Points on a hilly landscape, in no order, each with its height.
A ball rolls from a point to the lowest of its 2 nearest points, and stops where none of them is lower. Distance is the straight distance between rows; heights are no part of it.
K833 h=1.92:  98  75  92  93 120  86 105  86  93  88  93 114 112  86  85  86 108 117  85  97 111 104 127  92
K740 h=2.61: 113 128  74  75  88  88  78  96 100 117 117 125  91 109 119  86 143 112 100  97  92 107 100 100
K747 h=2.19: 115 105  95  68 110  66  90 100 100 105 107 119  84 102 104  88 105  82  85  97 106  98  95 100
K134 h=5.13: 110  78  75 107 125  76  84  93 116  78 104 123 111  78  74  97 109 116  83  99  85 111  81 114
K766 h=4.58: 131  86  93  85 117  71 102 103  96  69 117 105  99  78 111 107 101  86  97  89  27  77  91 120
K256 h=4.43: 101 103 151 100  88 128 112  90 105 108  64  57 102 108 108 108 106  86 102 101 105  90 139  96
K29 h=3.69:  96 104  54  84 110  81  86  82  90  94 116 122 105 102 112  90 132  98 104  91  84  95  75 111
K477 h=0.68: 146  96  84  73 137  72  97  83  80  82 113 104  89 100 114 113 106  96 105  96  80  92  79 108
K2 h=0.93: 112  69 113 120 132  90 133  92 102 104  87  81 127  97  96  89 141  83  90  64  99  80 114 113
K419 h=4.75: 114  85 114 112 133  97 130  91  90  97  76 101 114  99  73  98 117 106  71 103 101  83  98 101
K608 h=4.09:  91 109  82 109 119 103 109  80  97 105  99 105 101  88  76  99 109  88  71 118  87  86  81 120
K236 h=4.92:  84  92 105  94  85 147 102 123 114 105  87  75 112 127 109  84 156 128 116  88 103  98 103 106
K893 h=3.95: 112  80 120 102  74 137 101 123 117 101  68  72 104  91  94 110 116 109 115  91  98  89 150  82
K564 h=4.15:  52 101 130 103  82 139  95 116 110  98  87  69 104 111  94  86  95 125  97 119 105 114 111 117
K547 h=3.62:  90  98 100 103  96  91  90 112 108  87 138 101  91 105 114  94  44  68  91  94  52 101  91  90
K479 h=5.74: 117  88  66 115 132  95 114  89  87  82 111 131 124 107  95 104 126 104 106  58  90 113  53 106
K185 h=5.62: 118  90 126  92 111 129 108  96  93 102  85  85 109 129  87  97 117 134 110 100 112  99 117  86
K993 h=2.15:  85 118  76  97 101 105 105  93 108 119 120 111 103 109 108  74 146  99  82 108 100  94 101 124
K847 h=4.31: 127  93  79  78 113  58 104 104 102  96 107 118  89  79 101 111  98  84  82  91  47  87  90 124
K458 h=1.65: 109  80  88 104 124  95 101  71  69  83  83 114 109 103  82 100 104 122 100 100 103  93 109  87
K208 h=4.52: 103  98  99 100 117  90  80  83 127  79 133 103  93  71 104  94  79  90  97 120  66  97  75 113
K52 h=4.02: 124 107  91  93 116  55  94  96  97  92 109 113  94  77 102 129  75  68  79  81  62 103 104 116
K861 h=3.02:  86 101 119  96  61 138 124 132  98  97  53  80  93  86 103 111 101 131 100 110 104  89 112  97
K997 h=1.85: 116  99  84  80 102 114  87  88  98  95 113  89  90 100 107 115 109 103 127 123 103  88  66  95
K495 h=2.51: 125 106  83  93  99  87  86 103  99 109 112 105  89  98  97 104 125 112 121  97 129  97 105  99
K767 h=6.67:  98 101  92 112  95  78  87  96  91  95 106 118  89 100 102 120  51  72 109  74 131 128 104  82
K465 h=3.64: 105 115  77 102 100 102  97  87  89 109 103  96  92  88  82 107  96  86  88 130  96  87 101 110
K143 h=3.33: 109 115 102  83  72 102  85 125 105 119 100 108  67 104  96 122  87 105 106  89 124 112 106  85
K187 h=7.38:  89 116  79 102 103  91 113  99 110 100 121 113  88  81 108  73  82 111  98 129  97  88  97 120
K59 h=3.63:  66  91 130  93 106 130 111  98 104  93  94  77 105 113 105  87 109 131  92 114 106  98 123 104
K718 h=3.98:  79  86 101 110 110  81 111 103  96  88 144 112 100  92 123  91  39  56 103 100  60 100  75 103
K524 h=2.31:  94  96 135  91 102 104 120 100 111 107  91  72 106 106 125  76 132  90  99  74 120  94 137 101
K788 h=2.95:  78 115  98  71  97 115  81 101 114  93 124  98  73 100 120  83  93 113 106 121  87  93  75 118
K723 h=2.89:  77  87 131 101 117 102 119 103 119 109  95  69 113 103 108  68 107  85  83  95 105  94 128 111
K754 h=3.17: 111 106  72  63  96  90  84 100 106 102 123 114  92 108 124  81 131  84 106 111  74  95  84 109
K487 h=5.32: 128  80 136 102 122 118 116  83  77  86  81  92 117 123  84  99 117 112 105  91 116  85 112  78
K325 h=3.86:  81 101 149 113  72 118 121 111 114 111  88  62 109 105 110  98  86  92 102 102 117 107 141 102
K302 h=4.40: 115 111  76 104 113  62  86  94  98 105 111 111  87  83  92 112  88  84  78  87  93 113 125 106
K770 h=4.17: 108 117 100 104 102 106  73  85 120  97 120  95 105  86  93  94  68  95 102 127  86 102  83 107
K167 h=1.13: 147  95 106  67 129  74  80  91  95  81 114  98  97  90 109 116  92  84 103 106  68 102 101  98
K805 h=2.43:  88 110 119  88  65 119 103 115 105 110  58  88  85  98  85 121  94 113  96 113 118  97  98  80
K435 h=3.04:  64  96 122  88  96 111 108 112 104 103  96  82  96  95 104  89 118 114  97 102 127 108 128  89
K494 h=2.84: 105  73  94 108  94 124  97  85  82  88  87  87 123  92  86  96 118 119 120 114 114  97 122  91
K746 h=5.50: 101  89 117 114 102 115 117  89  87 103  83  69 120 104  88  89 112  85  94 118  94  82 134  95
K413 h=3.88:  55 100  95  99  77 124  87 114 111  94 112 104  84 112 119  97  42 101 116 102  98 116  76 106
K92 h=3.77:  91 133 119 114  93 106  74  71 108 103 107  93  98  91  92 109  58  85  99 134  86 110  76  90
K743 h=3.53:  81 111 103  83  68 123 112 129  96 105  77  88  83  98 114 103 128 133 100 113 114  92 102 105
K880 h=1.61: 114  89 120 107 124  99 116 100 105 108  99  80 114 112  98  83 151  91 101  62 119  91 124 106
K91 h=6.98:  76 109 119 119 102  89 112 102 100 108  95  99 105  93 103  89  77 101  78 116 121 111 109  87
K480 h=7.17:  72 115  98 112 100 100 100 102 107  95 109 100 106  91  98  75  84 106  84 121 108 103 106 110
K188 h=1.95: 117 109  73  82 101  91  96 102  91 112 118 111  94 124 104  88 143 122 118  88 113 102  95  87
K238 h=2.88:  92 113  70  98 100 118  94  93  95 111 120  94  99 102  95  81 125  92 104 118 101  92  92 116
K825 h=4.45:  83 110 101 140  67 122  91 113 108 117  91 110 100 132 125 133  49 114 114  98 112 105  66  81
K815 h=3.48:  71  96 112  90  74 115  87 121 111  94 106  96  85 116 130 111  41  79 125  97  89 105  66  80
K278 h=5.42: 113  77  76 106 139  91  92  87  88  78 114 116 119  99  73  99 130 117  95  81  97 109  79 106
K274 h=4.44:  96  90 102 122 125 110 115  86  94 112  83  99 109  86  67  85 105  83  69 120 102  91  96 110
K78 h=0.95:  85  65  93 124 122 118 125  84 102  88 103 100 130  80  77  72 126 107 100 103  90  90  98 110
K49 h=6.39:  97 109 100 129  81  87 101  97  92 111 110 108 103 105  95 114  67  78  94  88 125 118 118  80
K210 h=5.61:  70 111 112 123  60 128 103 129 107 115  93  84  93 100  94 106  89 102 103 107 118 108 115 100
K586 h=6.75: 100 113 116 111 103  90 109 110 105 107  99 101  99  99  83  91  98  92  82  95 129 105 129  98
K463 h=5.35:  94  98  96  94  97 144 100 109  91 105 104  87 105 128 100  85 134 135 118 103 117  94  80 105
K272 h=1.81: 101 114 126  72  87 103  99  97  89 114  82  95  78 105  89 115 109 101 101 116 130  91 100  89
K811 h=3.65: 114  92  98  93 107  67  77 106  92  92 115  93  91  94 110 117  76  43  94  81  64 114 106 101
K150 h=4.08:  94 115 108 118  72 106  96 113 102 124  94 112  82 135 114 121  42  92 112  96 100 106  82  75
K515 h=5.49: 130  87  79 119 123  76 117  95  94 108  97 122 111  99  88 110 148 107  82  77  93  95  85 117
K996 h=2.40:  98  94 114  91 101 109 110 101  96 110  82  81  95  97  93 106 131 100 102 107 138  95 113  90
K446 h=2.65:  99 111  91  64  94  72  79 108 110 107 117 104  90  97 114  97  77  69 105 103  95 114  95  96
K982 h=2.44:  85 113  97  76  93 121  81  98 113  97 100  91  83 103 105 105 107 110 117 131 107  83  72 109
K557 h=3.20: 116 113 101 103 102  77  91 100 107 104 118 103  93 110 109 111  51  59  91  97  69 113  90  94
K875 h=4.83:  59 104 105 136  61 137  97 133 109 104  81 106  97 126 111 121  49 130 114 108 117 112  79 102
K262 h=3.44:  68 116 104  88  76 124  78 112 126  88 122  99  72  97 112  94  66 123 115 118  84 103  82 102
K777 h=3.09:  95 104 112  73  78  96  86 122 111  97 113  93  80  99 125 111  65  69 117  97  91 114  85  82
K27 h=5.21:  47 113 106 125  56 137 110 138 106 106  85  90  92 106 104 112  69 131 105 103 108 112 106 109
K998 h=2.87: 107 132 126  89  63  99  90 102 109 108  88  91  83  95 116 120  53  85 112 122  96  99  80  69
K506 h=2.94: 106 105 103  80  74 106  88 133  99 105  72 101  84 101  89 111 107 128 107  97 118 103 111  73
K106 h=4.96: 137  82  60  93 126  66  97  81  84  79  98 117  97  84  91 122 109 102  88  89  78  96 110 124
K246 h=5.72: 111 102  76 101 118  71 108  88  88 111 103 134 102  94 113 101 159  98  77  76 101  94  83 121
K322 h=5.22: 133  80  63 107 118  73 109  85  87  85  76 126  98  72  93 123 131 109  89  65  89  97  89 130
K378 h=1.60: 117  98 122  79 117  90  68  85 105  78 116  82  97  91 118 116  86  75 114 109  72 103  92  91
K364 h=1.23: 128 102  87  88 120  86  87  74  88  93 112  97  98  96  94 118 105  95 110 111  93  90  67 102
K43 h=5.75: 100 103 102  90  99 131  97  92  95  98  93  97  95 123  87 103 119 142 106 121 106  92  93  94
K607 h=5.29: 139  77  95 114 132  89 118 103  65  92  83 109 128 122  81  97 134  94  96  52 116 101 101 109
K803 h=4.32:  80 104  99 135 104 102 103  90 105  97 134 121 109  90 125  86  35  78 109 106  69  94  71  96
K983 h=4.86: 113  96  85  95 124  69  87  90 123  80 126 115 101  67  99 105 101 112  97  91  72 101  86 106
K186 h=6.05:  80 111 113 135  82 110 102 113 100 120  88  94 105 110  93 110  67  80 105  95 129 119 121  88
K771 h=1.87:  88  67 103 118 111 132 107  86  99  90 110  83 125  92  89  69 117 113 118 112 108  85 116 100
K169 h=3.38: 112  86  99  95  69 127  96 126 102 104  74  92  99 110  76 104 117 118 116  99 116 100 124  86
K193 h=7.05:  86 105  73 107  69 100  78 118 115 110 121 108  96  96  98 103  73  90 119 102 110 118 107  87
K714 h=2.49: 109  96 103 104 103 107  99  68  72  88  84 101 119  96  76 117 104 111 119 116 107  97 127  86
K129 h=1.30:  93  93  94 101 119  89 112  98 100  96  98 112 103  95  99  79 136 117  85  94 112  97 108 104
K772 h=1.78: 107 105  90  84 111  67 106 107  95 115 101 125 105  94 101  67 122 106  77  96 103  95 106 101
K615 h=5.02: 127  72 119 119 140  97 118  87  67  94  71 106 122 121  70 100 122 103  90  83 113  86 101  99
K162 h=3.76:  85 107  88  79  75 112 104 118 101 113 100 107  94 103 120  87 135 127 110 104 122  99 101 100
K529 h=3.72:  93 133 103 100  70  98 105 131 104 118 104 109  78 121 106 118  65  91 108 103 107 108  94  88
K484 h=6.71:  84 116  80 123  88  82  95 107 109 120 126 115 106  91  98 102  81  90  97  85 122 124 120  98
K975 h=0.22:  96  55  97 122 131 107 132  87  93  90  86 100 128  94  87  85 142 101  95  77  91  85  96 113
K550 h=4.51:  93  91 128  94  82 132 109 127 125  93  74  59  97 113 106  97 130 134 110  86  97  94 113 106
K835 h=4.66:  83 108  93 141 109  83 108  91 103 105 123 122 102  84 103 105  46  80  94  94  97 104  87  98
K601 h=3.37:  69  98 145 113  99 103 123 116 115 119  89  76 103 102 111  82  95  76  91  95 131 114 135  99
K98 h=4.95: 119  83 131  99 103 128 123  87 109 110  65  59 122 119 104  92 110  84 112  96  87  76 129  95
K904 h=4.33:  56 112  90  90  73  95  96 120 111  99 131 115  87 105 136  88  68  91 104 100 106 120  84  95
K135 h=3.01: 141  94  91 106 124  84  97  82  84 101 104 108 111  96  84 105 130 112 109  86 130 106 111 109
K938 h=5.58: 126  86  71 118 128  86 127 104  65  92  95 127 132 113  88 102 125 104  95  54 100 126  75 112
K980 h=3.31: 102 137 123 116  75  96  84  82 103 101  88 106  98 103 100 122  51  88 102 119 100 110  89  76
K919 h=3.23:  87 117  86  75  79  95  91 104 110 111 115 117  91  93 126  80 136 117  94 106 110 117 121  93
K888 h=4.70: 134  97  71 111 104  59  94  95  98  90  92 121  99  73  83 116  94  99  84  92  87 101 121 121
K19 h=1.84: 120 113 101  99 111  78  87  57  84  91  89 109 108  79  87 112  84 100  98 127  85  99  81  96
K476 h=2.36: 117 124 113  74  81  97  93  93  97 103  88  98  78 112  99 120  82  98 109 129 100  89  87  85

Where does a ball stop that starts at each point below?
K98: K975
K938: K129
K185: K129
K134: K272

Call two points neighbours if one is among the 2 nearest of the other. Go from one point of each pair to the other, from neighbour to neighbour, staying as low as possible. Name the highest point that can't be avoided.
K129, K458: K833
K506, K188: K162
K975, K477: K465
K975, K129: K494
